Points on a hilly landscape, in no order, each with its height.
From any point a climber takes the steepest step (rise divided by distance) to one of its 6 nearest points. It stops when none of these is higher. Distance is the straight distance between rows; heights are no part of it.
k573: [0,-11,4,-20,-1,4,-2,16,8,-10,-24,0,-8,-11,21,38,-8,10,-4,2,-6]  h=4.29
k853: [-9,-29,16,-40,2,-9,-6,6,5,4,-4,-9,8,-3,9,15,-22,20,-9,-10,-4]  h=5.79
k605: [1,23,-9,39,3,0,25,-17,3,13,11,19,-4,-17,-7,-24,19,-15,-7,3,14]  h=5.61
k325: [-9,12,-11,-18,4,-8,0,-31,-4,22,-8,-19,17,21,-10,-33,-5,2,-13,-24,-5]  h=5.25
k460: [-12,12,-9,13,5,-5,20,-28,-2,7,0,2,10,0,-4,-47,13,-18,-12,-9,21]  h=7.29
k136: [8,-22,-2,0,22,-7,-23,21,-7,6,-14,-11,-8,9,31,1,-6,22,15,3,21]  h=5.87
k383: [-15,8,8,-4,7,4,0,-23,-7,16,21,5,-5,8,-20,-42,10,-41,-5,7,-8]  h=4.36
k902: [-14,3,-5,-26,-5,3,-4,-21,-7,24,-4,-10,17,22,-16,-22,-10,-1,-1,-16,-8]  h=6.65
k829: [-20,19,0,-22,7,-23,-1,4,-12,-21,1,-29,7,-27,-19,10,-7,1,-35,18,-31]  h=5.67
k503: [-6,26,-4,14,-3,-21,20,9,9,-15,1,-34,-5,-12,5,8,-10,23,-30,6,-18]  h=5.76
k643: [19,30,-29,23,5,6,5,-2,9,0,3,14,7,7,-7,11,10,0,5,-1,1]  h=2.98
k951: [22,0,-19,9,-4,16,-6,2,2,0,-14,28,3,0,-8,30,6,-7,18,0,9]  h=2.62
k640: [-3,-29,16,-3,13,-4,-13,4,-14,-6,18,-5,6,22,0,-24,13,18,28,-4,26]  h=3.46
k155: [19,-23,15,18,-8,8,-14,-2,-4,10,10,43,-26,-13,3,11,15,-18,20,8,9]  h=4.83
k145: [-21,4,16,-7,-5,10,-8,-21,-22,14,27,-3,7,21,-33,-45,0,-32,-1,-19,-9]  h=5.29
k940: [2,-2,-11,-7,-6,13,-3,-11,-1,16,-2,18,2,7,-8,4,13,-22,15,14,5]  h=4.44
k144: [8,30,-16,2,2,-3,7,7,13,-11,-10,-17,-2,2,2,28,-6,12,-7,6,-17]  h=8.04
k918: [-3,-32,7,-7,-3,3,-5,3,-3,6,6,11,5,12,11,-6,3,4,20,5,25]  h=5.69
k599: [-12,-18,16,-15,-15,15,0,-10,-9,8,18,15,8,13,-18,-22,5,-22,13,4,4]  h=7.86
k508: [4,19,-25,26,0,-3,26,-9,9,8,-2,-2,10,2,5,-16,9,1,-6,-3,13]  h=6.82
k477: [-19,24,-1,-6,7,-25,4,6,-9,-18,2,-32,3,-25,-13,6,-5,8,-36,20,-25]  h=5.80
k548: [6,16,-9,38,-22,-9,22,12,18,-9,-1,-16,7,-1,14,0,-16,21,-19,-12,-3]  h=3.50
k857: [8,5,-13,5,-4,13,-5,-12,-5,16,4,26,-6,-1,-13,10,17,-24,17,17,3]  h=3.55
k559: [16,-12,-2,11,-7,13,-9,-4,-4,9,1,36,-12,-8,-4,18,17,-16,20,10,12]  h=4.23
k552: [1,-27,41,11,-3,4,1,0,3,3,29,30,-33,-10,10,-2,12,-25,21,11,-7]  h=3.68
k970: [-9,29,-3,-5,8,-17,7,12,0,-16,0,-30,-4,-20,-6,16,-5,9,-25,18,-27]  h=6.98
k411: [-1,10,-20,-8,1,13,4,-14,1,17,-6,7,5,10,-9,2,8,-14,10,11,5]  h=4.35
k235: [20,-27,-2,22,-4,9,-17,-1,-6,3,2,43,-13,-14,2,13,11,-8,17,4,20]  h=4.04
k767: [9,-22,20,11,-8,8,-9,-4,-3,11,15,38,-24,-14,-1,8,16,-26,20,13,2]  h=5.28
k651: [23,5,3,9,0,14,-18,26,2,-44,-29,14,-10,-17,9,36,-24,15,4,-15,-4]  h=6.87
k808: [-17,-21,22,-15,-17,15,2,-8,-17,2,34,7,12,20,-25,-24,2,-7,14,-20,5]  h=8.10
k223: [-1,25,-11,21,-7,-14,22,8,14,-11,-4,-29,-2,-4,13,6,-9,21,-21,-2,-13]  h=6.80
k852: [-11,-7,1,-42,0,-3,-3,-10,7,5,-12,-16,10,1,-2,11,-16,9,-13,-10,-22]  h=5.05
k577: [-11,-14,22,-10,-8,15,1,-9,-4,11,22,17,-5,3,-18,-22,5,-36,10,12,-6]  h=5.65
k632: [-12,-13,11,-42,-2,-7,-2,2,7,-2,-12,-16,6,-8,-1,23,-18,7,-19,0,-23]  h=5.63
k148: [-10,18,-7,-11,8,-25,15,-10,11,-9,-9,-37,4,-11,-2,-2,-5,15,-33,-3,-20]  h=7.11
k348: [-6,14,-13,30,0,-2,30,-18,5,11,-1,7,11,-10,-1,-33,16,-11,-8,-3,21]  h=6.38
k208: [-10,-26,8,-27,-5,7,-3,-1,4,11,-3,5,13,16,2,-2,-9,10,11,-8,13]  h=6.37
k199: [-1,12,0,-20,-2,-1,-1,13,4,-14,-18,-15,-7,-16,3,37,-8,5,-12,10,-24]  h=4.25
k5: [-6,13,-15,12,3,-7,29,-20,8,7,-12,-10,17,3,4,-34,9,3,-15,-11,18]  h=5.78
k802: [3,-26,1,2,-10,10,-7,1,-4,11,1,24,-2,3,4,7,10,-9,20,12,22]  h=5.00
k257: [7,-15,4,-11,6,-4,-12,24,2,-11,-27,0,-16,-16,33,33,-11,12,-4,-5,5]  h=4.51
k734: [1,-27,11,-3,-12,10,-4,-1,-7,15,10,27,-7,-3,-2,1,15,-21,20,16,10]  h=6.33
k303: [-18,11,9,-5,-8,7,-10,-23,-25,20,18,-12,12,24,-25,-45,1,-22,0,-29,-2]  h=5.08
k995: [25,-10,-11,11,1,16,-15,14,1,-20,-25,22,-5,-10,15,35,-7,9,11,-12,13]  h=4.64
k316: [-17,22,5,13,-2,-27,15,9,0,-19,4,-36,1,-27,-2,-2,-7,20,-35,13,-17]  h=2.83
k615: [-2,19,-16,10,7,0,10,-24,0,19,8,6,1,2,-12,-27,19,-22,-2,10,8]  h=7.26
k894: [32,4,-6,9,-2,18,-17,19,7,-33,-25,23,1,-7,4,36,-15,11,9,-12,1]  h=5.23
k771: [-19,-6,11,-18,-16,18,-5,-19,-16,18,15,-5,13,22,-30,-27,-4,-12,8,-22,-3]  h=7.25
k130: [-17,14,15,39,-37,-21,4,20,-2,-11,1,-19,-6,-26,5,7,-32,19,-29,4,-15]  h=4.22
k890: [-12,15,6,20,5,-7,16,-27,-1,9,14,13,-12,-13,-8,-42,17,-33,-15,5,7]  h=6.15
k663: [-9,-30,11,-27,0,-4,-6,5,7,5,-5,-2,9,9,13,6,-13,24,7,-8,12]  h=7.32
k956: [-6,-32,17,-2,-11,10,-1,0,-6,11,17,24,-7,4,-6,-9,13,-19,20,15,15]  h=7.04
k535: [-7,13,12,-3,6,4,0,-21,0,15,22,13,-21,-2,-13,-27,13,-43,-1,17,-14]  h=4.85
k551: [6,9,-5,50,-17,6,35,-2,9,11,-6,7,20,-12,-2,-20,2,-5,-5,-11,14]  h=7.57
k481: [1,22,-21,-14,7,-3,9,-9,12,3,-16,-24,5,6,2,9,-1,4,-7,5,-14]  h=6.66
k562: [33,-11,-14,16,2,21,-18,6,0,-19,-17,38,1,-13,-2,29,-4,1,14,-8,13]  h=3.02
k561: [19,-2,-5,11,-5,15,-12,-9,-2,7,1,42,-8,-9,-14,20,15,-19,20,9,6]  h=4.50
k635: [-10,14,-14,2,6,-3,9,-23,0,15,6,2,6,6,-9,-38,13,-23,-8,3,11]  h=8.28
k433: [11,-21,-1,-1,31,-5,-26,29,-8,5,-16,-26,-6,6,27,-1,-13,23,13,1,12]  h=5.77
k444: [-17,7,16,-7,2,6,-5,-24,-14,13,25,-1,3,14,-24,-47,2,-38,-3,-4,-7]  h=4.71
k282: [7,-13,-8,-12,-7,9,-4,12,7,-1,-23,4,-4,-2,17,35,-5,3,9,-3,5]  h=4.79
k648: [5,18,-20,-16,3,8,8,-5,13,7,-14,-12,5,7,2,17,1,2,0,7,-9]  h=6.71
k514: [2,24,-25,17,6,0,12,-16,2,14,3,6,4,4,-5,-15,18,-11,-1,6,8]  h=6.27
k416: [-14,6,-4,-17,-6,9,-4,-24,-9,20,6,-3,13,25,-21,-35,1,-18,0,-10,-1]  h=7.00
k45: [-12,6,15,34,-3,2,33,-21,2,3,-4,14,10,-26,-7,-39,16,-28,-13,-6,20]  h=4.95
k312: [17,27,-25,35,-8,-3,14,9,17,-9,8,-3,9,5,7,6,-10,19,-8,-11,-2]  h=4.30
k994: [-7,-11,-1,-31,-5,7,-1,-8,7,14,-15,-3,11,11,0,10,-10,4,7,-2,0]  h=7.01
k72: [-2,-7,-11,-22,-8,12,-1,-7,3,15,-11,6,8,10,-1,12,0,-4,11,6,5]  h=6.35
k427: [10,-19,-9,-2,-2,8,-10,16,-1,-2,-22,11,-7,-6,26,31,-6,12,5,-5,17]  h=5.53
k623: [-12,-24,33,-5,-2,6,6,1,-12,-16,45,12,1,9,-16,-27,15,-5,15,-18,10]  h=7.23
k56: [-13,6,-3,-23,-6,8,-7,-27,-10,21,2,-4,15,27,-22,-31,-6,-10,3,-20,-6]  h=7.31
k491: [13,16,-22,-1,-2,16,1,4,7,-2,-16,6,4,5,-1,33,2,-1,10,2,-1]  h=0.23
k595: [-5,-32,6,-15,3,-4,-9,8,1,4,-8,1,4,12,21,6,-6,19,10,0,24]  h=6.49
k870: [5,37,-5,7,0,-6,0,18,5,-21,-5,-20,-9,-8,-2,30,-9,16,-12,9,-25]  h=6.62
k120: [12,-18,-6,5,22,-7,-26,32,-9,-1,-20,-7,-15,0,38,14,-11,19,5,-3,17]  h=5.17
k93: [-9,12,-7,-23,12,-27,3,-19,5,3,-13,-33,11,0,-5,-9,-12,10,-32,-14,-23]  h=5.19
k380: [-12,13,-4,-3,3,-1,-3,-31,-12,16,7,-1,10,17,-17,-50,5,-24,-9,-9,7]  h=7.27
k376: [-2,20,-27,8,4,-5,22,-15,9,10,-6,-11,11,8,4,-17,10,0,-9,-3,11]  h=5.39
k654: [-12,-27,20,-29,9,-21,-16,29,-10,-18,-6,-7,-10,-26,22,18,-11,11,-25,4,-7]  h=4.56
k832: [-2,13,-19,11,1,-12,31,-10,14,1,-14,-22,12,0,10,-17,2,11,-19,-11,6]  h=5.13
k831: [-5,-18,14,-24,5,-15,-11,30,-5,-18,-16,-5,-14,-29,26,29,-10,11,-19,4,-5]  h=4.31
k418: [-13,-11,6,-38,-9,6,-3,-11,2,20,-4,-6,18,16,-10,-1,-20,11,1,-21,-12]  h=5.66
k846: [25,32,-7,14,-2,7,-12,19,12,-31,-9,1,0,4,-2,36,-17,16,4,-3,-19]  h=4.33
k253: [-11,5,2,-35,5,-10,-1,2,3,-10,-13,-23,4,-14,-10,22,-11,3,-24,12,-30]  h=5.59
k866: [-4,-26,5,-12,-13,12,-3,-4,-2,10,7,16,4,7,-4,-4,7,-12,21,12,17]  h=6.01
k821: [-9,14,-18,-2,9,-4,11,-24,-1,12,-4,-7,14,12,-4,-38,6,-9,-10,-11,12]  h=7.09
k958: [-8,-14,-3,-20,-10,15,-2,-8,-2,17,1,10,9,16,-12,-8,3,-13,16,10,6]  h=4.81
k572: [7,-23,11,10,25,2,-18,8,-21,-4,11,-17,2,17,1,-22,18,15,31,7,19]  h=4.75
k843: [-3,25,-20,6,6,-11,23,-4,14,-1,-9,-27,4,1,8,-1,0,16,-19,-2,-5]  h=6.12
k94: [10,-23,40,15,-6,4,-7,-1,3,3,21,34,-41,-15,14,1,11,-21,22,5,-9]  h=4.54
k378: [-4,21,0,14,11,-1,6,-22,-1,16,19,15,-22,-7,-10,-26,18,-38,-7,13,-4]  h=5.26
k15: [6,10,-1,41,-34,-9,21,14,15,-10,-9,-19,4,-4,12,1,-24,18,-20,-13,-10]  h=1.95
k764: [3,-23,-3,-16,-2,6,-5,11,4,2,-20,6,0,1,20,24,-9,9,8,0,15]  h=6.78
k231: [-4,-8,10,-7,-9,13,-1,-11,-5,15,14,20,-9,3,-13,-13,11,-32,14,19,-2]  h=5.11
k774: [0,33,-11,5,3,-11,12,8,9,-10,-4,-29,-4,-2,3,17,-4,18,-19,6,-17]  h=7.36
k810: [-13,15,-6,-4,3,-6,-3,-31,-13,16,0,-8,14,18,-11,-46,2,-14,-11,-21,13]  h=5.95
k838: [9,-10,1,-3,22,-13,-28,35,-10,-15,-22,-8,-30,-20,37,17,-13,15,-13,-4,1]  h=4.45
k415: [-5,18,5,35,-27,-19,15,17,10,-12,0,-24,-6,-15,10,6,-24,24,-27,0,-14]  h=4.57
k43: [0,-26,25,5,21,-2,-9,-1,-19,-19,33,-2,4,15,-9,-28,31,3,27,-5,17]  h=6.39
k614: [5,26,-22,26,6,1,9,-15,1,16,11,18,-5,-4,-12,-14,21,-13,-1,10,7]  h=6.05
k752: [27,-6,-10,16,-3,16,-16,-3,-1,-1,-7,42,-2,-9,-11,27,7,-8,21,-1,9]  h=3.82
k529: [6,-29,23,16,20,-3,-11,9,-17,-10,29,3,-9,8,1,-25,26,-2,27,13,15]  h=4.48
k159: [12,17,-19,48,-9,2,25,-2,13,5,6,10,12,-4,-1,-11,2,5,-5,-10,11]  h=7.24
k310: [4,27,3,-6,-1,4,-6,21,1,-23,-16,-12,-10,-16,-2,44,-8,9,-7,8,-25]  h=4.09
k768: [-8,-33,13,-11,-3,0,-7,5,-4,5,9,3,8,17,7,-10,2,13,21,-3,26]  h=5.09
k509: [-6,2,-8,-14,-3,11,-2,-19,-6,21,10,8,6,14,-17,-22,9,-27,9,12,-2]  h=4.12
k656: [-2,-30,11,-6,17,-10,-20,11,-9,-1,2,-14,9,18,14,-12,-3,28,23,0,22]  h=5.44
k22: [-9,-30,0,-20,-4,5,-6,3,4,9,-8,6,9,12,11,7,-3,11,14,1,19]  h=6.97
k921: [13,13,-2,-7,-2,10,-2,17,6,-17,-22,-2,-10,-10,7,44,-7,9,1,1,-13]  h=2.79
k928: [20,26,1,6,-5,12,-12,24,4,-34,-17,0,-6,-7,-3,44,-14,12,0,-3,-20]  h=5.04
k274: [11,32,-24,14,0,-5,11,7,14,-8,-4,-16,2,7,7,18,-3,16,-9,0,-11]  h=7.06
k822: [-14,-16,10,-41,0,-9,-8,9,-3,-12,-7,-12,3,-19,-4,23,-15,4,-24,5,-22]  h=5.02
k197: [14,17,-25,-4,0,14,2,-2,8,6,-14,3,5,9,-3,21,5,-4,7,5,-1]  h=3.26
k53: [2,-31,-2,-1,0,2,-12,9,-8,7,0,12,0,8,17,2,5,7,20,5,30]  h=4.97
k484: [-6,15,-10,-23,8,-17,5,-25,0,13,-13,-25,16,10,-4,-19,-7,10,-22,-25,-14]  h=4.08
k501: [-3,-25,13,-16,27,-22,-23,31,-6,-5,-14,-18,-11,-12,31,8,-17,19,-8,1,-3]  h=4.98
k590: [-7,6,12,-22,-1,-3,-5,21,-5,-19,-18,-8,-7,-30,2,40,-6,3,-19,13,-22]  h=4.39
k741: [-10,1,-11,-25,-4,10,-1,-22,-3,19,-2,-4,14,21,-13,-21,-4,-8,4,-5,-4]  h=6.64
k563: [-10,-23,3,-21,-11,12,-2,-7,-2,13,4,12,11,17,-4,-8,0,-6,16,3,13]  h=5.51
k669: [0,-29,48,16,18,-5,4,7,1,-11,43,11,-22,-5,8,-22,17,-13,21,7,-2]  h=8.06
k927: [-6,-13,3,-13,-8,16,-1,-10,-2,14,10,19,4,11,-10,-7,10,-22,15,15,6]  h=5.92
k901: [4,-35,5,9,8,-5,-15,11,-13,7,7,8,1,10,16,-11,10,6,23,10,32]  h=4.14
k968: [-16,-10,10,-19,-16,16,-4,-14,-16,16,16,4,13,21,-25,-27,-6,-11,11,-12,-1]  h=8.09
k830: [6,8,-9,43,-20,2,35,3,14,3,-9,-6,20,-3,6,-8,-5,8,-6,-13,9]  h=8.91
k786: [10,26,-21,-6,5,3,7,1,12,0,-14,-12,4,7,1,20,3,5,-3,4,-11]  h=7.08
k569: [4,-26,35,14,30,-7,-5,4,-12,-23,37,-2,-13,3,-2,-29,28,-5,24,3,0]  h=5.06
k606: [-2,-37,13,0,-4,2,-7,7,-11,6,15,18,-3,7,6,-9,14,-5,22,12,25]  h=6.08
k908: [-2,-29,17,-19,21,-18,-18,17,-1,-1,-5,-15,9,7,21,4,-14,32,4,-9,9]  h=4.87
k336: [-21,21,10,28,-17,-29,11,18,-5,-16,9,-26,-3,-30,2,3,-17,21,-36,13,-17]  h=2.75
k762: [1,19,-10,7,7,6,3,-17,-1,18,12,19,-10,-1,-14,-12,21,-32,7,18,-3]  h=5.24
k162: [-18,-9,26,-13,-11,17,-3,-13,-13,5,32,6,4,13,-30,-36,0,-34,7,-10,-9]  h=4.46
k873: [2,10,9,5,-3,10,-3,-16,-2,19,14,28,-23,-8,-13,-2,18,-35,11,19,-11]  h=3.34
k884: [4,-26,-5,-8,-7,9,-5,5,-1,8,-9,17,1,4,15,16,2,0,16,5,24]  h=5.10
k746: [-4,40,0,19,-5,-16,-3,23,0,-23,9,-21,-12,-12,-1,23,-14,22,-20,12,-24]  h=6.32
k700: [6,-16,8,-9,33,-19,-30,40,-15,-8,-14,-22,-22,-16,33,7,-16,15,-9,4,-5]  h=4.76
k628: [-7,16,-21,-11,8,-3,8,-23,4,14,-9,-10,12,16,-6,-24,4,-3,-6,-2,2]  h=5.62
k467: [7,14,-20,39,-12,-2,28,6,14,1,-2,-8,12,0,10,-7,-3,12,-12,-11,9]  h=6.94
k249: [-3,11,3,41,-10,3,38,-14,5,8,-4,13,12,-21,-5,-30,14,-16,-4,-5,21]  h=6.22
k942: [-15,-23,18,-18,-15,14,-1,-7,-10,7,24,11,11,17,-19,-22,4,-7,16,-9,8]  h=8.40
k650: [-10,-2,-2,-36,-3,-1,-2,-17,0,18,-9,-16,18,16,-10,-5,-19,6,-10,-18,-21]  h=4.80
k188: [5,-37,14,15,0,-1,-10,8,-11,7,16,26,-16,-2,9,-5,19,-10,21,13,22]  h=5.01
k724: [13,27,-27,34,-2,-1,20,3,13,1,4,0,7,3,2,2,3,12,-6,-8,5]  h=5.40
k485: [15,-8,0,-1,-4,8,-10,23,1,-25,-25,9,-14,-17,22,42,-13,13,-2,-10,3]  h=5.12
k864: [17,7,7,14,-4,13,-11,-16,-1,9,9,42,-25,-14,-19,11,19,-26,20,11,-9]  h=4.77
k50: [-22,6,0,-35,4,-16,-9,3,-17,-19,0,-21,9,-26,-23,11,-9,-4,-37,16,-32]  h=5.30
k439: [6,-26,8,2,27,-2,-24,16,-15,3,0,-23,4,19,10,-16,5,22,28,5,21]  h=5.27
k779: [7,25,-21,22,-2,-9,24,1,16,-8,-4,-19,6,3,9,1,-3,19,-14,-6,-5]  h=6.26
k87: [-2,19,-21,-14,10,-11,10,-15,12,5,-14,-23,11,10,0,-7,-2,8,-14,-3,-10]  h=6.07
k277: [-9,14,-18,15,5,-2,21,-24,1,10,-2,3,11,0,-1,-36,13,-15,-12,-2,17]  h=7.21
k57: [-12,22,6,30,-20,-22,10,19,2,-13,7,-26,-8,-22,6,6,-18,26,-30,10,-18]  h=8.24
k293: [18,33,-27,24,2,1,8,6,12,-9,2,-2,7,11,1,15,-3,12,-3,-3,-4]  h=4.10
k215: [34,0,-12,13,1,20,-16,9,5,-20,-18,30,4,-6,-8,35,-6,2,17,-10,6]  h=4.26
k170: [-4,-7,2,-34,2,1,1,8,6,-5,-22,-11,-1,-12,11,30,-12,4,-9,5,-16]  h=7.33
k517: [-18,4,7,-33,2,-10,-6,13,-11,-18,-3,-18,3,-29,-12,24,-8,-4,-26,18,-29]  h=4.40
k153: [2,13,-17,27,-5,-2,33,-6,13,2,-10,-11,17,-3,9,-18,5,7,-13,-8,13]  h=7.07
k246: [-8,9,-12,-32,4,-3,4,-19,6,17,-16,-19,14,17,-5,-10,-11,5,-8,-8,-14]  h=5.07
k14: [20,38,-7,14,-5,4,-9,17,9,-26,-1,-7,-6,8,-1,31,-18,17,-3,2,-22]  h=3.33
k826: [-2,-21,-1,-23,-6,7,-2,6,8,6,-19,4,4,5,16,23,-7,7,6,1,6]  h=7.99
k221: [3,-13,-10,-13,-7,15,1,-1,4,9,-16,11,3,6,7,22,2,-2,14,6,11]  h=5.70
k361: [-10,-23,11,-39,-1,-2,-5,6,9,3,-14,-7,8,-1,9,19,-17,13,-6,-5,-8]  h=5.86
k849: [29,21,-5,10,-1,16,-15,22,10,-31,-18,12,4,0,-5,39,-18,14,9,-7,-10]  h=5.18
k823: [6,19,-3,41,-29,-9,5,17,15,-18,2,-14,-5,-1,11,7,-31,22,-19,-9,-11]  h=3.81
k154: [-17,-20,32,-8,-10,15,5,-6,-16,-9,44,8,5,6,-23,-27,8,-15,12,-24,3]  h=7.45
k86: [-9,24,-8,-13,7,-19,10,2,10,-12,-10,-35,0,-10,-2,10,-7,14,-27,10,-26]  h=8.14
k40: [20,-22,-13,15,-3,11,-15,5,-3,-3,-13,33,-3,-8,10,26,4,-1,17,-6,21]  h=4.47
k946: [13,-33,8,18,-2,2,-15,5,-10,9,9,30,-16,-4,11,4,15,-8,19,12,23]  h=4.53
k152: [-3,9,11,2,1,10,-2,-17,0,15,20,16,-20,-4,-14,-15,18,-43,8,19,-13]  h=4.43
k502: [5,-20,9,-2,32,-5,-24,18,-14,1,-7,-30,9,15,6,-11,-4,30,26,0,11]  h=5.41
k931: [-15,-30,22,-37,4,-15,-10,15,0,-11,-2,-8,2,-13,8,18,-20,16,-22,-7,-11]  h=4.82
k782: [-2,-19,35,-2,-10,10,1,-3,1,9,25,26,-21,-6,-6,-8,12,-32,15,18,-9]  h=4.34
k813: [11,23,-16,40,-17,-7,10,14,16,-15,7,-8,-1,4,10,6,-23,27,-16,-11,-9]  h=3.06
k64: [0,12,-10,21,-9,-11,33,2,18,-4,-11,-23,9,-6,13,-7,-4,17,-20,-11,0]  h=5.89
k991: [13,-6,27,12,-8,11,-13,-13,3,6,12,44,-39,-17,-3,12,13,-25,20,9,-14]  h=4.86
k905: [-7,24,3,-15,1,-10,-2,19,-5,-20,-8,-19,-9,-26,-10,33,-3,6,-20,20,-29]  h=5.72
k2: [1,14,-11,42,-8,2,34,-12,7,8,-3,8,10,-11,-1,-25,11,-9,-6,-5,20]  h=6.76
k523: [-14,-26,12,-28,-10,5,-6,-6,-1,15,8,-1,18,21,-6,-5,-10,17,11,-20,7]  h=6.56
k84: [-1,15,-13,-29,6,-7,6,-9,13,2,-18,-24,8,6,-1,10,-4,6,-16,2,-20]  h=6.48
k701: [1,-22,35,8,28,-4,-5,1,-15,-29,42,0,-7,4,-10,-31,32,-8,19,-12,1]  h=6.31
k932: [-15,8,-3,-19,-5,4,-9,-27,-15,27,0,-15,19,25,-18,-30,-9,-5,-1,-30,-8]  h=6.10
k804: [4,-8,33,4,-8,12,-1,-9,5,14,21,28,-34,-11,-1,-1,10,-38,16,11,-17]  h=4.32
k575: [-11,15,-14,-10,6,-6,7,-30,-3,17,-6,-10,15,17,-8,-37,0,-6,-10,-15,6]  h=6.44
k389: [-6,18,-13,-1,8,-19,21,-12,14,-2,-13,-31,8,-3,7,-12,-5,20,-23,-7,-7]  h=5.84
k560: [-11,-28,26,-5,2,0,0,0,-16,-15,38,6,4,16,-13,-23,18,4,19,-20,19]  h=7.44
k652: [-6,7,-8,-31,5,-14,-3,-21,3,16,-10,-25,14,11,-9,-9,-16,11,-19,-19,-23]  h=3.97
k351: [24,19,-20,14,1,14,-8,-3,3,0,-4,26,7,2,-16,27,7,-5,18,3,1]  h=1.53
k322: [-7,19,2,35,3,-3,26,-18,2,11,10,13,-10,-19,-5,-36,20,-24,-12,1,14]  h=5.16
k604: [18,-17,-12,5,-2,15,-13,12,1,-6,-23,21,-5,-6,15,32,-2,4,10,-9,18]  h=5.03
k406: [-7,-34,20,-7,-6,7,-1,-1,-9,2,27,16,4,13,-4,-18,10,-7,20,6,18]  h=8.42
k171: [1,-33,27,4,-3,4,0,0,-6,5,30,24,-15,0,4,-13,17,-17,17,16,11]  h=6.45
k381: [-4,12,-6,-29,5,-5,4,-2,12,-2,-16,-24,1,-6,-2,23,-10,5,-14,8,-26]  h=6.17
k210: [26,31,-18,17,4,11,-5,13,9,-20,-5,3,8,10,-5,29,-7,12,9,-5,-11]  h=2.63
k589: [-7,-35,41,2,3,2,5,2,-4,-11,38,17,-9,0,-4,-24,18,-15,19,2,4]  h=6.18
k708: [10,30,-16,33,6,-1,13,-14,3,13,16,25,-8,-11,-15,-11,18,-12,0,6,8]  h=5.50
k492: [-4,6,-18,-24,0,7,6,-12,5,16,-12,-8,12,15,-6,1,-1,-5,5,2,-3]  h=5.88
k294: [-1,12,-22,-15,0,6,6,-15,5,15,-7,-2,8,18,-8,-7,7,-11,4,7,3]  h=4.49
k140: [22,-10,-6,10,4,6,-21,25,-2,-26,-27,12,-16,-14,26,32,-14,16,2,-18,10]  h=4.01
k766: [-13,-5,12,-31,-1,-6,-4,15,-4,-19,-15,-12,-5,-28,1,30,-9,1,-21,13,-21]  h=4.78
k372: [26,21,7,6,-5,13,-17,26,6,-44,-20,9,-8,-10,-1,41,-19,15,6,-6,-18]  h=5.42
k576: [-14,-8,16,-13,-7,14,-3,-14,-9,11,25,12,-1,11,-22,-29,5,-34,12,8,-7]  h=5.64
k961: [7,2,-18,-9,-3,15,-1,-5,4,12,-13,11,6,4,-3,19,8,-8,15,9,6]  h=3.92
k666: [16,39,-13,16,-1,-1,-1,16,10,-18,-2,-13,-4,4,3,26,-11,19,-8,1,-16]  h=5.47
k515: [0,29,2,25,8,-3,7,-23,4,15,19,20,-28,-15,-11,-20,21,-26,-6,13,-4]  h=3.98
k704: [15,-30,-13,18,4,2,-22,15,-11,4,-10,20,-9,1,23,10,2,5,15,0,28]  h=4.00
k219: [5,24,-28,3,4,5,10,-10,7,13,-9,-2,5,11,-5,2,10,-5,2,3,2]  h=5.32
k269: [-3,-29,8,-23,4,-9,-9,17,6,-1,-16,-4,-3,-2,27,18,-11,18,-4,-2,8]  h=6.63
k6: [-2,17,-24,-16,7,-2,7,-13,10,10,-15,-17,12,12,-2,-4,3,1,-6,2,-5]  h=5.98
k504: [-8,-27,39,1,9,1,3,1,-11,-24,47,11,-4,7,-13,-31,21,-8,15,-15,5]  h=6.93
k803: [-14,14,-3,-25,11,-26,-1,-9,-1,-9,-3,-31,8,-18,-17,2,-9,4,-37,3,-34]  h=8.16
k540: [3,-31,3,-6,13,-8,-18,18,-2,6,-7,-12,2,13,27,1,-6,23,12,2,25]  h=6.14
k48: [1,-25,16,-12,31,-20,-22,24,-6,-2,-7,-23,1,5,23,3,-12,30,4,-2,8]  h=5.31
k52: [16,-8,2,4,8,-6,-20,29,-3,-24,-26,2,-24,-24,33,33,-15,16,-10,-13,5]  h=4.55
k340: [4,-28,-2,-4,5,1,-13,16,0,4,-15,4,-1,7,28,12,-5,14,11,0,24]  h=5.71
k172: [11,-13,-11,1,-7,15,-6,0,-1,7,-8,29,-2,-3,4,25,9,-9,19,5,12]  h=3.61
k196: [6,38,1,27,-14,-15,-12,24,5,-26,13,-12,-12,0,0,17,-28,29,-21,3,-19]  h=5.68
k603: [4,34,-11,21,-2,-15,11,16,10,-17,1,-25,-7,-3,9,16,-11,22,-17,1,-16]  h=7.05
k620: [-15,13,-8,10,7,-5,11,-27,-6,11,11,4,0,-1,-6,-46,13,-26,-14,1,13]  h=7.40
k891: [4,-25,27,11,23,-4,-11,4,-19,-19,31,-5,-3,10,-9,-30,29,-1,26,3,8]  h=5.52
k618: [9,25,-28,9,6,6,8,-11,5,16,-3,5,5,9,-7,1,15,-6,4,6,3]  h=5.14
k637: [-9,34,2,11,0,-21,1,20,-5,-20,3,-27,-9,-20,-5,24,-8,16,-24,19,-22]  h=6.43
k753: [-3,13,11,41,-41,-11,5,18,10,-13,-3,-17,-4,-12,7,4,-32,19,-27,-6,-16]  h=2.27
k996: [-16,-29,20,-13,-9,5,-2,-4,-11,-1,22,8,11,20,-11,-19,5,11,17,-17,19]  h=7.93
k442: [-5,7,-11,-29,3,5,4,-9,11,11,-18,-13,8,9,0,15,-8,3,-2,4,-12]  h=6.59

Where does a climber stop that starts at each point below?
k838: k663
k40: k826
k484: k144
k246: k144
k502: k663
k351: k406
k700: k663
k559: k406
k235: k406
k958: k406

Call two points neighbours if one is among the 6 nearest of the other. Go from one point of each pair to the other, from neighbour to neighbour, staying as high as possible. Name the lowest point that can't be avoided.
k406 / k635: k416
k170 / k669: k381
k86 / k826: k442
k803 / k635: k523
k86 / k830: k348
k86 / k144: k774
k663 / k826: k22
